Each row is a point on a landscape with many peaks, with its height.
From any point a climber steps to the highest of the 2 points nearest to it. It stops when none of these is higher. Distance is the straight distance between rows; heights are no part of it.
<954> h=1.57: [ 95  89  85  86 123 109  87 132 105 120 100  83  95 143 104 108 108  82
  76  80  89 110 104 142 114  78  84  68  97  83  91  83  87 118  79  91
 121 108  72 140 101  73  90 105 105  77 103  93  94  88  63  82 105  90
  63 118  98 126 115 131 111  91  82]
<943> h=2.24: [ 88 118 126  87 108  98 108 127 103 120 107 110 104  89 105  94  85  92
 110  82  93 153 124  90  89 115  82  86 109 108 117  80  85 112  66 105
 136  93  93 123  97  84  87 109 101 105 104 131 102  77  77 108 122 132
  77 139 106 138  87 136 140  97 114]
<687> h=3.26: [111  92 104 106  61 128  83  74 123 101 101 117  83 110  59  80  76 119
  62 111 127 114  92 106 107 106 114  92 121 113  79  86  89 121  77  90
 142 110  49 143 131  94  88 102 111 129 113 103 103 101  96 111 108  68
  80 129  76 108 102  95  96 104 108]
<255> h=0.51: [105  95 101 116  83  97  77  88  86 117 107 121 124  95 108 116 135  76
  82 105  96  55  71 101  79 110 145  90  83  79 110 151  75  92 112  93
  88 116 117  86 132  88 136 133  85 111  91  96 115 102  85  96  86  82
  73  61  87 120  95 100  75 112  87]
<371> h=1.37: [ 95 123 104 100  97 110  92  79  64  81  97  92 100  75 112  96 138  99
 121 102 100  69 104  71  86 101 112 102  94 106 113 121 100  61 105 120
  82  69 117 110 109 118  70 145  67  81  75 130 115 110  87 130  61 123
  93  77 108  68  81 105  97  96 116]
<1014> h=5.98: [ 96  85 127 104 117 149  69 128 105  87 114  72  71  84  98  79 100  87
  85 118 113 116  99  77  93  89  85  82 109 120  90  47 113  80  99 116
  98  89  75 127 102  88  76 113  76 105  88 122 105 119  89 108  91 119
  81 109 100  97 102 129  83  90 125]
<13> h=1.76: [ 98 124 124  97  85  84 112  47 105  54 129  71 122  76 107  90  81  99
 138  92 107 104 122  88 113 138 108 103  86 107 129  93 129  87  94 115
 103  67  91  94  90 140 106 120  91 120  76 102 112 114 108 138  68 117
  76 111 101  93 106 101 102  73 108]
<1107> h=4.95: [ 97  91 126 106  91 139  75 111 101  95  84  76  88  71 108 100 115  93
  92 113 126  99 105  78 107 100  85  74 117  85  66  62 114 113  89 105
 101  86  86  97 113  88  88 103  85  96 113 110  90 117 100 105 100 101
  96 111  87  79  83 121  56 103 100]
<715> h=5.17: [109 121 101 106 105 114 110 121  98 104  86  93  95  70  97 104  98 106
  87  95 101 108 130 104 118  84  78 112  85  87  94  74 123  92 105 117
  89  95 125 106 127  97  85 116 100  77  98 105 107  97 107  90 109 106
 142  77 132 123  85  95 101  54 114]
<541> h=3.35: [ 97 111 113  90 136 101  87 126 122  94 117  80 108 114 133 109  99  84
 100  86  86 119 109  97 140 103  90  77 110 109  87  96 107  98 101 114
  73  88  95 103  70 120 129  71 104  78 125 114  82  99 102 110 102  97
  89 121 116  82 103 112 101 122 106]
<180> h=4.68: [151 113 112 116  86  93 106  71 103  70 103  88 123 105  83  98 100 113
 134  98 103  96  97 116 105 103 112 105 111 104 131 111  97 110  84 104
 109 138 124  85  94 108 109  78  90 121 101  81 100 128 153  78  97  69
 101 114  74  57  86  88  76  80  76]
<23> h=3.33: [ 97 104  69 106 110 106  73 146  92 137  70 108  85 128 134  90  67 106
  53  73 109  83  91 103 103 102  70 113  94  94  98  80 111  96 101  64
  87 118 127  86  78  76  88  75 106  80  80 100 120  95  98  53 123  95
 125  90 131 129  97 101 143  77 110]
<465> h=4.60: [111 103 100 115 102 110  86 117  88 125  85 112 115 114 122 101  77 106
  93 113  91  88 116  93 117  98 106  81 107 103  89 110 105 122 125 128
  67 102 123  93  94 120 131  97  99  52 112  92  80  81  94  87  99  92
  94  98 124 123  92  90  85  87 110]
<668> h=2.67: [109  91  97 117 117  83  95  77  82  94  90  97 122 107  69 113 103  87
 129  94  85 100 130 136  86 114 116 121  80 103 128 123  86 101  58 107
  88 103  90 137  95 100  95 147  81  75  68  84 105  85  86  78 100  85
  69  95  84 116 133 121 102  43  91]
<523> h=4.30: [ 91  93 127  95  97 111  93 103 112 109  77  66 126  86 129 103 126  84
 102  94 103 108 117 113 120 117  86  75 104  80  66  91 107 130  79 103
  98 102  97  86 105 102 104  97  92  80 122 101  92 102 112  90  90  61
  88 117  96  85  78 104  51  86  86]
<938> h=2.55: [107  96  97 113 118  82  84 119 103 101 127 100  94 101 130  80  97  98
 106  71  72 106 132  76 130  99  78  94  93 101  79  62 118  71  94  71
  70 118 115  93  67  91 118  91  96  67  67  97  99 107 106  86  93 120
  89 107 115 102  93 111 104 103  81]
<448> h=4.80: [107  91 102 109 134  93 107 171 115 109  63  94  82  84 126 106 112 106
  98  93  64 105 145  94 123  88  68 105  76  67  82  86 129 106 107 102
  96 101 137 104  77 113 111  95  98  51 113 122 113  92 139 101  97 101
 152 116 114 109 109  91  95  92 102]
<563> h=2.58: [ 85 110 127  76  95  49 100  44 122  60 141 114 107 102  64  96 109  72
 116 104  93 101  70 121 117  84 118 108 111  99  84 113  49 118 131  84
  89 115  98 101 103  99 149  83 113 109 110 111 139  84  81 128  83  99
 100 103 104  84 131  94  92 100  88]
<741> h=3.24: [104  96  85 106 127  66  94  97 114  69  86  60 112 128 103 150  86 103
  93 120 128  93  92 123 116 108 126  94  63 101 119 131 110  98 101 118
  78  84 120  71  87 119  96  74 105  92 102  94 118  83 105 123  88 129
 111 108 137  93 103  80  68  74  90]
<627> h=3.18: [ 76 110 101  81  97  93  98 110 123 135 103  98  89 114 127 101 114  72
  89  71  84  84 101 108 108  79  96 102 117  98  70 120  78  91 106  82
  86 124  95  98  93  82 128  94 121  86 101 109  88 101  79  75  80  91
  80  97  78 103  85  98  68 128  79]
<1090> h=1.36: [ 97  61  45 107 114 102 110 141 100 128 107 101 100 157  79 104  96 113
 105  88 101  90  86 120  76  67 107  88  93 100 135 101  93  96 113  88
 120  83  91 107 103  99  78  91  95 100  66  56  63  85  83  86 109  98
  99 111 119 113 104 107 152 130  82]
<606> h=4.85: [ 87 105 102  94 122 118  69  99 104  94 119  65  79  95 108  82  88  94
  87  99 112 120 104  77 118 112  90  81  91 121  79  56 123 113  91 103
  82  68  84 101  76  82  85  91 111 103  95 114 106  99  77 115 109 120
  84  99 127  97 127 135 118 106 120]
<362> h=4.84: [104 107  86 118  83  72  76  92  96 106 133 114 114 128 113  82 103 109
 120  95  93  94  94  87  94 103 100  79 101  94  66  86  88 120  93  81
  94 103 138  83  97  94 113  72 105 100  78 100  86  88  80  95  82  95
  85  93  92  54 115  87  92 114  82]
<664> h=1.19: [ 89 101 111  86  63 133 123 106 115 118 104 123  74  81 107  97  72  84
  68  98 109  85  87  62  75  70 119 103 116 122 120  91 120  68 106 113
 108 107  66 111 122  75  95 127  89 105 114 125 106 111  69  95 105 121
 105  96 109 143  72 105 103  90 126]
<197> h=3.49: [116  93  94 108  76  63 112  48 104  79 107 100 126 109 116 102 108 117
 132 109 105  60  70 111  71 102 141  97  79  90 122 145  97  85 110  80
  85  91 133  95  90  74 105 109  83 142  69  88 107 132 128  75 105  86
  97  69  82  72  95  82  91  86  73]
<784> h=1.31: [ 96  77  58  99 106 101 100 143 118 123 112 106 108 151 114 116  96  80
  80  69 106  77  94 116 107  54  97  87  96  87 119  97  87  82  88  91
 111  97  81 137 123  96  79  91  88  99  74  79  81  71  70  92 110 110
  80 117 124 120 109 105 109 102  98]
<547> h=4.10: [ 72 110 103  94 119 106  58  89 103 106 113  75  84  93  90 100 114  93
 104 101 109 120 109  81 107 109 103  88  96 103  65  71  98 127 105  62
  87 102 108  80 105  69 113  77 134 110  95  95 112 115  76 110 101 107
  96  70 111  92 120 125  98 127 107]
<40> h=1.48: [ 93  83 104  78 105 102 118  80  99  84 121 101  88  71 106 108 127  81
 121  89  89  81  97  62 106  94  91 117 102  73  83  89 102  73 121  85
  74  90  91 105 102 108  91 128  61 109  96 115 137 123  99  97  83 126
 133  78  94  85  92  90  92  88 101]
<567> h=4.32: [124 132 107 112  66 113 112  78  88  82 106 121 102  92  70  85  89 110
  97 106  88 106  83  90  78 125  93 100 120 113 144 102  99  99  97 104
 121 109  92  86 117  95  96 107 107 141 104  97  87  96 124 119 129  94
  90 100  83  84  81  95 128 109 113]
<631> h=2.22: [110 125  90  75  95  77 137  61 120  97 147 110 111  75 129  91  95 105
 111  70  77 101 110  83 140  99  76 102 108 104  89  99  93  54  70  99
  82  91  87 122 100 109 109  83  99 119  99 122 109 122 117  96 109 133
 104 107 107  78  93 110 129 101 115]
<1076> h=5.26: [119  75  89 127  80 121 109 127  93 109  94 118  98  98  81  73  82 116
 114 109 101  99  89  93  74 109 121  77 113 103 122  73 135 122 103 111
 113 110  92  71 109  96 108  80  98  93 118  73  65 120 107  93 119  87
  95 122  88 105  92  90 118 114 117]
<1071> h=1.80: [ 95  95  94 101 101 103 110 123  91  94 110  82 103 110  74 127 113  88
 114  99 118  96 104 128  81  49 121 116  99 103 113  83  96  96 114 112
 137  99  74 113 139 119  66 117  98  91  88  97  74  87  83 100  87 106
  92 114 109 104  97  87 100  91  92]
<379> h=1.56: [ 78  87  55  92 117 106 112 111  87  99 114  97  98 135  68 102 116 104
 101  98 100 113  92 139  90  50 112 115  93 133 114 103  90  75 116 123
 116  89  71 121 113 100  70 120 107 103  73  81  59 110  87  85  86 104
  90 123 104 104 127 115 133 111  86]
<899> h=5.02: [110 130 118 108  38 111 102 103  94  77 103 131  76  63  79  69  91 117
 125 133  87  99  98  87  50  97  98 120 126 121 137  72 111  86 109 117
 105  85  98  74 124  73 121 109  96 116 113 106  69  96 112 138 107  62
 110  96  65  86  89  91 135 124  86]
<264> h=1.29: [ 96 111  66 118 109  59 109  89 104 111  94  98  85 110 121  90  81 102
  95 101  76  85 105  98 141  90 100 123 101  91  82 101 119 103 106  81
  58  90 138  90  72 102 101  66 115  92 109  91 119 103 126  83 121 120
 142  67 146 100 121  93 117 114 101]
<552> h=2.91: [108  91  77 117  97  97 100  93  86 126  84 124 114 143 106  97  75 114
  73 102  98 101  98 108  89 119 100 124  96 106 106 105 102 106 102  80
  78 113 115  80  78  78  81  86 115  92  81  73 117  92 116  34 134  93
 110  88 131 130 119  94 126  63  99]
<62> h=3.23: [ 94 119 123  73  92  96 135  64 107  93 128 122  97  80  86 103 114  96
  80 107  77  98 104 104 113  84  96 121 136  95  89 113  64  91 120  93
  99 128  78  97 117  95 124 107 119 113 119  95 133  99 114  80 118 102
 115  96  85 107 100 107 112  87  90]
<1043> h=4.01: [124  90  95  92 101  81 148  68 107  67 100  99 125 109  87 102 100 101
 126 112 102  92  87 115  71  93 115 123 100 106 115 115 101  86 102 106
 106 113 125 113  85 102  98 111  90 125  83  74  97 143 154  69 106  86
 114  98  89  90 106  94  88  55  76]
<198> h=1.85: [113  93  96  75  83  74 150  61 108  92 123  98 111  58 135  82 128 105
 132  65  68  92 110  72 119 113  83 112 112  78  92 104 101  82  83  84
  98  88  93 120  94 114 101 115  52 117  95 110 126 140 130  87  99 127
 121 111  90  86  85  92 119  88  94]
<426> h=4.74: [138  73  73 119  83 105  96 133  64 117  93 119 115 126  82  86  87 119
  96 136  94 115 102 124  59 130 123  67 113 111 111  93  99 137 101  90
 142 125  89  67 110  90 117  76 108 118 120  68  64  90 104  89 112  79
 108 104  94 101 120  96 143 111  83]
<918> h=5.47: [112 103 100 104  93  88  93  96  90  91 122  95 100 115  73 101  94 111
 109 107 109  99  99 108  92  95 120  99 105 125  98  92  85 100 102  93
 103 129 118  97 105  98  97  77 110 111  84  89  85  98 101  78  91  98
  98  94 101  64  88  84  92  86  82]
<8> h=1.92: [ 88 113 101 102 122 110  76 148 100 120 104 104  72 115  89  92  85  86
  85  87  92 130 109 102  81  93  93  58  80 106 126  93  96 104  64  98
 132 101  83 133 102  67  82 106 113  98  80 113  99  75  53 116 114 108
  49 101 109 132 106 139 128 105 106]
<772> h=3.96: [129  87 107 103  59 102  77  86  91 112 118 133 125 120  91  84 114  89
  87 116  87  85  85  83  74 132 104  68 114  93  98 105  89 122  90  92
 101 108  88  75 135  84 123  93  81 132 106  98  91  93  94 106 117  63
  75  86  67  90 121  83  98 112  89]
<822> h=4.18: [101 112  91 120 108 114  85 145  89 118  76 114  69  81 119  75  81 126
  64  88  95  94 107 112 124  97  78  95  85 107 110  85 128 103 112 102
  75 121 151  88 102  93 108  95 107  71  91 114 131  81 130  76 120  98
 147  77 146 129  99 112 120  67 115]
<730> h=2.19: [ 96  88 114  92  99  92  95 103 111 107 113 103  80 108 147  86 117  83
 109  91  78  76 127  66 116 102 100 103 114  94  76 108 108  74 109  79
  62 125  97  99  73  99 128 101 104  60  84 104 113 113 107  61  82  91
  69 115  89 111  95 103  73 100  82]
<767> h=2.47: [ 93  94 130  88 129  85  94  90 121  76  90  78  89  80  97 107  88  96
 120 107 118  92 120 116  85  88  99 131  65 113 117 133 105  64 125 137
 127 116  87 128  81 137  99 117 128  78  89 101 101  81  93 130  62 103
  87 113  97 119  97  72  51  91 100]
<384> h=2.06: [ 90  97 116  81 109  90 111  94 104  82 112  94 115 100 104 134  93  75
 121  99 110  78 107 110  82  73 123 112 110  94  98 112  90  77 134 113
 127  93  83 135 125 132 107 110 112  91  97  98  93  78  73 113  61  96
  92 112 108 124 112  80  69  81 101]
<461> h=3.10: [105  94 101 104 119  97  95 101  84  91  73  75 113 100  90 117 109  99
 127  72  84 118 138 125  99  99 106 115  85  81 118 104  97 120  53 132
  92 115 100 122  76 115  91 139  70  54  97  98  98  98 106  88  80  90
 102 135  70 112  98 109  75  66  89]
<239> h=1.54: [124 105  99  91  77 110 139 122 100  98  97 108  91  87 102 104  88  87
  72 106  91  78 109  85  79  74 109 110 120 109 115 109 132  77 135 120
 101 120  86  86 118 115 112 118  82  93 117  99  94 103  94  83  85 105
 134 101 105 144  75  72  94  82 108]
<1078> h=1.14: [ 55 106 102  85 128  96  91  72  60  86  83  86  98  91  96 112 135  71
 119 114  83  88 119 109  88  93 114 114  81 118 113 147  87  54 107 134
  80  89 102 103  86 129  76 135 101  66  73 104 124  82  74 145  60 118
  71  81  83  83  94 123  90  95 101]
<554> h=0.88: [ 93  93 105 120  72 157  95 109  92 119  77 117  76  80  92  79  85  95
  46 122 112  97  79  84  89  85 123 103 120 105 102  60 120  94  73 122
 122 105  85 111 114  69  97 136  95  96 109 128 111 124  78  98 103  91
  96 103 105 134  92 120  88  94 124]
<1048> h=3.60: [106  87 105 109 121  66  86 104 102  85  89  55 116 100  95 155 133 112
  93 112 121  84 119 145  89 116 125 112  57  80 108 153  87  90 100 117
 100  87 118  81  86 133  94  96  96  81  85  98 108  84 106 114  86 110
 103 108 101  69  68  89  69 102  90]
<190> h=3.95: [106 104  97 107 116  93 102 130  79 107  90  71 112 110  84 137 125 115
 104 111 116  92 110 127  85 104 117  90  73  89 132 123  98  97  90 108
 119 113 107  63 111 124  88 113  83  92 106  87  91  72 101 101  92 114
 101 119  66  70  56  92  98 107  83]
<156> h=1.89: [127 100  90  85 102 124 120  95 121  97 113 110  98 124 104 107  73 100
  68  95  99  58  96  99  96  44 105 114 117 101  98 106 109  67 114 108
  71 115 102 126 105 108 104 104  78  84 101  89 102 116 108  67  77 108
 112  95 141 123  98  87  89  70 117]
<517> h=0.69: [ 91  80 124 108  90 125  89  75  73  78  93 104 139  91  91 113 124  77
 106 108  90  63  81  90  78 115 149 100  96  90 117 142  75  95 131  86
  81 119  81  99 125 106 113 143  74 125 112 113 130  88  72 130  80  98
  49  70  77 123 123 116 100 104 100]
<1035> h=2.72: [ 86 123  75 108 101 108  71 104  96  89  96 132  91  95 107  91  79 111
  89 118 125 117  56 113  99 104  75  86  91 116  88 118  85  99  86 118
 110  83 116  95 112  92 105  75 148 121  93  88  71 107  97 128 114  90
 104  64 100  91 100  70  81 125 124]
<372> h=2.90: [103  95  98 117 125  77  80 127 113  91  94  78  92 110 104 128  87  95
 101  90 127  92 114 107  82  94 109  96  50 114 108 110 120  85 110 133
  90  93 115  98  83 122  84 108 111  66  73  96  89  75  81 114  70 111
  92  99 116 117 103  66  52  82  95]
<279> h=0.91: [ 82  81 116 103 135 115  80  83  78  85  95  87 131  96  90 109 131  85
 114 112  88  80  80 107 101 113 119  90  82 102 115 142  68  84 106 124
  59  94 106 112  82 120  98 141  70  86 103 103 135  90  80 118  59 100
  59  83 100 108 115 113  84  95 114]
<603> h=3.73: [121  91  82 121  87  84  69  46 107  96  96 106 119 106 101  96 120 123
 132 120 114  73  81  99  91 110 142  86  88 103  95 136  76 119 111  93
  76 101 151  91  93  92 115 119  76  98 106  93 124  98 106  94  87  78
  93  86  99  52  95  72  69 103  84]
<356> h=3.79: [116 107 117  91  64 120  97  70  87  87 110 117  75 111  39  92  78 120
  84 103  89 115  73  89  89 110 109 107 133 123 125  78  80 127  97  87
 111 107  53 122 105  94  90 119  93 121 116  94 118  78  98 122 117  94
  83 116  79  88 105  97 117 103 117]
<1080> h=2.39: [ 87 106 101  78 112  83 121  94  93 107  85  90  91 109 112  95 113  86
 109  97  85 103  96 105 109  79  93 104 111 103  73 141  74 109 106 116
 105 113  94 104  78 103 110  94 121  76 128 103  67 102  95 103  86  91
 102 132  85  90  81  84  88 146  92]
<1064> h=5.07: [ 96  92  91  98 103 111  93  96  93  85  78 110  93  97  94  91 112  96
 111 144 111  93  95 109  70 108 126  95  92 122 132 146  85  61 116 134
 118 124  85  81  86  98 114 109 108  88  92  56  66 108 111 122  72  57
  67 107  40  78  93  69  66 123  74]
<509> h=3.78: [ 93 139 132  76  79 112 120  92  85 101 122 126  79  81  68  99  91 104
  99 121  65 114 102 112  92  93  85 110 136  90 109  67  73 124 128  82
 130 112  75  90 114  87 110  92 132 118 123  90 103  84 108 102 112 110
 121  99  89  91 103 125 137 109 101]
<240> h=4.03: [109 114  97 110 129 101  90 147 109 104  84  99  99 108  99 106  90  99
  83 117 100 109 119 104 111 106  80  78 104 123  78 100  97 121 120 140
  94  91 102  99  70 120 113  79 113  57 108 103  70  91  96 121  74 103
 107 119 125  97  91  94  79 116 107]
<688> h=0.32: [ 77  97  86  85 106  87 114 104 105 121 126 102 126 117 105 101 102  86
 128  78  94 104 102 114 117  83  77 105 110  71  57  70 103 115  92  78
 130  69  96 104 110  88  97  53 112 122 102  93  69 101 100  95 124 102
 109  96 117 107 132 108 142 104 118]
<161> h=2.03: [111 106 124  94  85  77 104  52 109  62 107  84 146  71 104  87  83 100
 119  89 117 111 109 103  98 150 113 111  83  99 110 117 100  94  56 107
 122  99  94 121  87 126  96 134  84 133  74 106 134 104 103 124  85  95
  67 127 108 123 113 105  88  56  90]
<227> h=5.20: [ 59  96 105  89  89  95 107  71  91 119  79  90 104  85 107 111 100 100
  93  90 121 137 104  95  92 125  82 132  85 106  67 103 102 119  99  70
 114  94  78  76 102  79  84  85 122 141  93 115  96 108  90  86 118  94
  95  86  83 109 108 120 127 102 104]
<829> h=2.65: [112 114 120  98  99 100 122  91 123  90 120 104 105  73 131  93  87 110
 112  78  88 105 113  79 126 115  77  98 114 113 106 117  98  81 101 120
  92 106  84 107  90 139 124 101  98 100 111 112  97 113 121  99  94 108
  85 125 103 108  85 108  99  97 110]
<713> h=3.39: [124 134 103  83  69  93  91 104  81 130 113 132  56  91  62  83  73 125
 116 108  90 122  92 107  77 106  89  95 119  91 127  65  81 146 123  75
 132  83 100  85 106  85  97  69 120 116 107 102 105  81  98 110 117 104
 124  77 124  77 109 109 138 123 108]
<459> h=2.08: [126  82 100 114 134  89  98 131 112  72 108 105  87  85 106 103 119  96
 100  98  90  92 142  76 115 111  87  84  85  94 107  80 129  68 115 100
  73 101 110  89  81 129 104  86  73  73  80 106 118 123 117 105  76 126
 112  96 114  80  90  94  82  84  90]
<645> h=3.74: [ 90  92 103 124 129  87 100 132  81 112  64  88 100  97 122 105 114 113
 131  68  65 120 137 114 114  94  83 111  84  71 102  82 110 124  71 110
  95 114 132 101  77 100 113 112 115  54 108 103  85 100 129  88 108  88
 132 108  72 116  93 108  98  88  88]
<471> h=2.35: [ 94 108 111 110 102  96 104  75  79  65  93  83 141  92  81 104 111  81
 103  96 106 104 106 119  98 132 107 128  66 115 138 138  75  73  65 103
 105 104  87 118  90 114  77 151  83 116  72  89 128  77  94 100  85 103
  51 105  83 119 120 107  93  61  77]
<215> h=2.44: [ 77 102  75  92 122 102  92  99  91  92  97 134  48  88 107  85  95  87
  86 119 119 116  49 107  93 104  78 109  91 112  94  97  93 105 106 103
 104 101 101  82  91  81 112  89 142 134 105  76 105 125 102 117 113 110
 132  58 117  96 130  98  91 139  95]
<221> h=0.67: [ 91  98 110 101  72 157  88 108 106 126  62  97  96  93 106  93  87 102
  41 117 126 100  63  82 103 106  97  77 125 116 104 100 100 110  78 120
  94  97  68  95 118  78  85 105  96 130 123 125 110  96  68 108 114  90
  72 100  88 116  80 127  86 109 131]
<991> h=4.34: [102 110  99 108 133 109 132 129  93  74  57  57 113  92  92 133 116 112
  96  91 110 135  97 127  93  92  88 117  87  91 147 105 113  94  84 118
 112 101 111  82  78 118  67 115  90  95 111  99  88 102 128 109 107 125
 105 119  59  65  61 104  96 102  85]
<1036> h=2.62: [109  78 102 100  95 131 108  76 105 120  97 114 108 135  89 101  90 112
  76  93  98  91 107  82  96  98  98 102 103  98  85  95 115 103  88  82
  98 110  98 112 110  71  93 101  99 102  97  85 119 121 137  63 131  76
  91  89  91 135 109  93 115  75 130]
<162> h=6.42: [ 98  83 112 117 109  77 106 138 106  99  80  87  83  77 121 119 109  99
  95  99  92 100 122  79 111  95  91 110  78  65  74 107 127 104 118 106
  99  85 130 110 103 110  88 112 113  70 107 108 107  96 109 110 114 115
 152  90 107 110  71  80  66  85  93]
<1093> h=0.63: [100  95 106  79 112 107 139 110 119 111  76  82  79  87 107 104  98 104
 107  85 106 106  93 101 137  95  65 123 120  67  72  78 110 109  99  84
 104  87 101 115 100 110 102  93 101  97 148  97 105 106 132  88 137 111
 155 110  95  99  92  96 114 122 112]
<999> h=2.25: [115  83 103  99 109 136 103  91 113 103 115 114  95 143  98  89  98  97
  56  94  94  63  88 100 120  59 109  93 108  89  70  86  94  93  87  92
  84 112  99 140 131  82 108 110  88  83 121 101 107 120 111  70 102  89
  84  99 106 135 115 113  93  82 117]
<399> h=5.93: [ 66  96  94  86  96 121 125  95 101 123  91  70 112  87  98 138 102  94
  95  85 129 114  86  92  99  90  73 123  97  79  97  92 106 100 103  72
 110  80  79  85 117  69  52 102  91 130 101 105 102 108  86  77 125 119
 126  88 100 109  86 114 128  97 119]
<1055> h=2.87: [ 86  83 121  89 100 115  97  90 133 112  94 102 101 101  78  95  96 113
  90  86 139 130 110  98 106 103 101 104 122 120  70  78  93 126  85  89
 149 117  65 153 131  91  98  85  99 128 111 132  98  95  80 117 115 100
  51 141  72 125 103 124 105 112 100]
<726> h=5.38: [ 91  92  93 104 125 125  90 145  86 129  69 102 111 124 133 103  93 100
  98 100  95  86  88 102 114  86  88  92 104  83  70  78 112 125 103  97
  93  75 113  94  99  89 108  93  89  71 116 110  74  90 104  88 121  86
 118  93 109 126 115 108 111  91 113]
<683> h=2.53: [ 96  99 122  90  82 103 123 103 118 113 108 124 103  80  90  80  73 118
 109  81 106 126 119  77  76 116  98  99 116 129 100  93 112 101  89  95
 156  95  87 121 119  92  94  93 114 126  94 133  82  88  92 105 120  95
  76 122  85 134 103 100 131 109 109]
<760> h=5.23: [ 80  85  85  97 100 120  97 113  89 124  87  69 100  93  91 129 115 127
 104 114 121 114  79  97  84 118  96 103  90 101 123  93 115 105 110  84
  75  93 102  52 100  87  76  99  93 117 110  83  96 107 108  79 128 126
 118  82  82  71  59 109 125 118 103]
<77> h=3.57: [ 82  97 117 102  84  68  74  89 126 118  64  64 118 101 124 104 127  99
 118  87 107 105 111 111 143 100 104 106  92  75  70 137 101 147 100  90
 101 116 136  86 105 114 116  71 113  86 121 101  88 101 110  89  86  67
 109 108  88  81  58  89  49 115  76]
<817> h=6.18: [127  80  76 127 104 124  93 139 104 102 112 132  87 136 103  80  59 120
  90  97 111  80  76  91  97  77  93  81 108 102 104  61 126  99  99 114
 103 103 110 119 113 103 110  70  83 101 111  84  68 124 123  95 119  91
 115 102 103 114 103  81 107 113 118]
<302> h=1.93: [ 96  94 102  83 114  62 131  61 115  90 102  82 107 110 111 113 133  85
 135  99  86 109 115  89 116 101  95 123 111 105  71 135  94 118 104 119
  93  81 110 108  50 131 103  86 124  84 129  99  91 119 115 109  92  98
 108 138 101  82 130  77 102 148  94]
<990> h=6.10: [ 87 111 104 106  77 117  92  95  81  67  83 113  88  84  66  66 106 119
 117 138 118 127 108  97  78  91 107 115 112 132 116  97 107  94 111 121
 108 125 102  81 106  94 113 106 105 101 102  89  65  95 117 131  80  60
  92 105  47  76  79  86  97 108  81]
<208> h=0.94: [ 85 105  81  97 120  82 105 116 106 119  86  76  61  75 109 106 101 101
 101  88  81  98  91  94 155  91  83 129  94  79  76  93 122 104 101  79
  70  71 123 103  83 107  70 106  96 100 132 111 130 102 124 107 132 103
 159  68 121  72 118  94 128 141 119]
<106> h=1.55: [116 127 119 114  72 107 108  73  83  81 105  93 114  52 114  77 102 102
 107 101  94  89 134  65  86 121 108 103  98 102 116 105 127  78 113 118
  94  68 106 117 103 126  83 140  64 117  77 110 106 108 100 125  81 115
 107  85 103  98  93  90 101  68 102]
<1004> h=4.37: [128  73  80 117  61 103  81 127  87 123 100 137 108 137  96  77 109  90
  63 128  86 104  73  99  67 131 108  70 125 116 112  97  99 115  81  73
 148 130  76  82 117  57  93  76 115 136  92  87  83  86  80 103 122  63
  87 107  91 107 118  78 129 122  90]
<646> h=3.34: [ 68  99 116  78 112  80  98  59 114  61 137  99  84  95  90  99 113  76
 106 101 107 101  94  91 102 101 108 108 101 103  76  88  90  91 114  71
  90 102  84  96 110  87 118 105 127 121  89 119 124 119  79 126  88 122
  90  83  97  99 135 108  83 103  92]
<521> h=3.09: [118 128  87 101  49 107  86  92  79 139 108 137  91  80  81  99  72 136
  88 125 111 124  82  89  75 134 108  92 110 117 116  84  85 123 107  86
  84  59  73  64  96 107 101  75 118 117  90  94 102  75  71 112 114  92
 110  90 120  64  93 101 107 124 111]
<113> h=1.91: [ 97 108 106  78 111  54 107  37 105  55 142 113 119 101  95  96 117  88
 106 104  88  78  91 125 133 112 127 107 101  94 100 135  73  84 115  88
  86 114  92  99  96 114 121 112  99 111  98 122 164  87  71 115  60 127
  83 120 140  90 130  93  85 105 103]
<815> h=1.58: [105  98  98 106  93  55 114  86 123  93 104 125  95 118 125  88  91 104
 118  93  85 105  98  87 122  95  88 117 110 107  77 115 104 125 121  92
  88 104 129  82  62 131 115  63 131  82 121  90  93 101 108  88 100 110
 121 111 114 105 128  83  92 116  83]
<261> h=5.32: [105  94  57 113 134 122  90 160  96 115  94 118 111 123 119  95  70 113
  91 113 118  83  89 109 101  88  81  79  81  95  95  81 111  77  98 107
 105  80 118  92  89  90 102  59  92  84  87  99  64  99 116 102 107  88
 132  75 123  98 109  89 109 108 112]
<834> h=4.33: [ 78  95 109  91  88 117  89  84 108 132  83 115  78 107 104  90 105  99
  81  89 109 104 112  87 106  96  88 103 114 112  60  89 105 133 111  63
  94 116  85  96 110  74 109  93 125  96 103 115  86 110  83  75 103  92
  95  88 105 115 107 133  93 118 101]
<202> h=4.79: [ 95 110  87 112 129 100 105 121 103  82  77  55  86  92  70 124  95 119
 107 114 121 134  81 109  96 118  82  94  74  92 139  89 121 101  96 110
  88  71 124  64  88 109  61  87  93 111 118  96 100  97 118 119 123 146
 130  89  94  58  79 111 120 126 110]
<207> h=4.24: [119 111 106 101  61  75  84  59  93  98 108 120 125 106  96  87 109  98
 119  95  94  85  84  90 106 122 129  84 107  94  80 122  70 128  94  98
  86  86 125 101 112 101 122 106  71 122  92 123  94  95  96 117  86  69
  74  79  97  74 113  91  91 114  92]
<580> h=2.92: [101 124  67 113  75  95  85  94  79 124 107 137 100  97 110 115  79 124
  79 126 113 107  77 112  96 131  75  86 103 101 114 106  90 104  90  95
  93  90 106  57 114 117  97  54 126 133  92  77 104  91  81  97 115 107
 133  65 124  71  97  85  93 116 106]
<642> h=0.45: [ 90  89 104  75 124  89 126 121 123 107 135 100  99  84 104 105 105  81
 122  77  96 128  82 108 119  98  64  86 105  63  86  61  94 101  91  71
 128  84  90 116 102  92  99  73  96 115 127  92 104 106 110 106 128 126
 136 108 101 109  96 113 128 113 111]

Where does a climber stop that starts at each point below?
<239> | <162>
<13> | <162>
<784> | <990>
<642> | <627>
<198> | <726>
<1090> | <399>
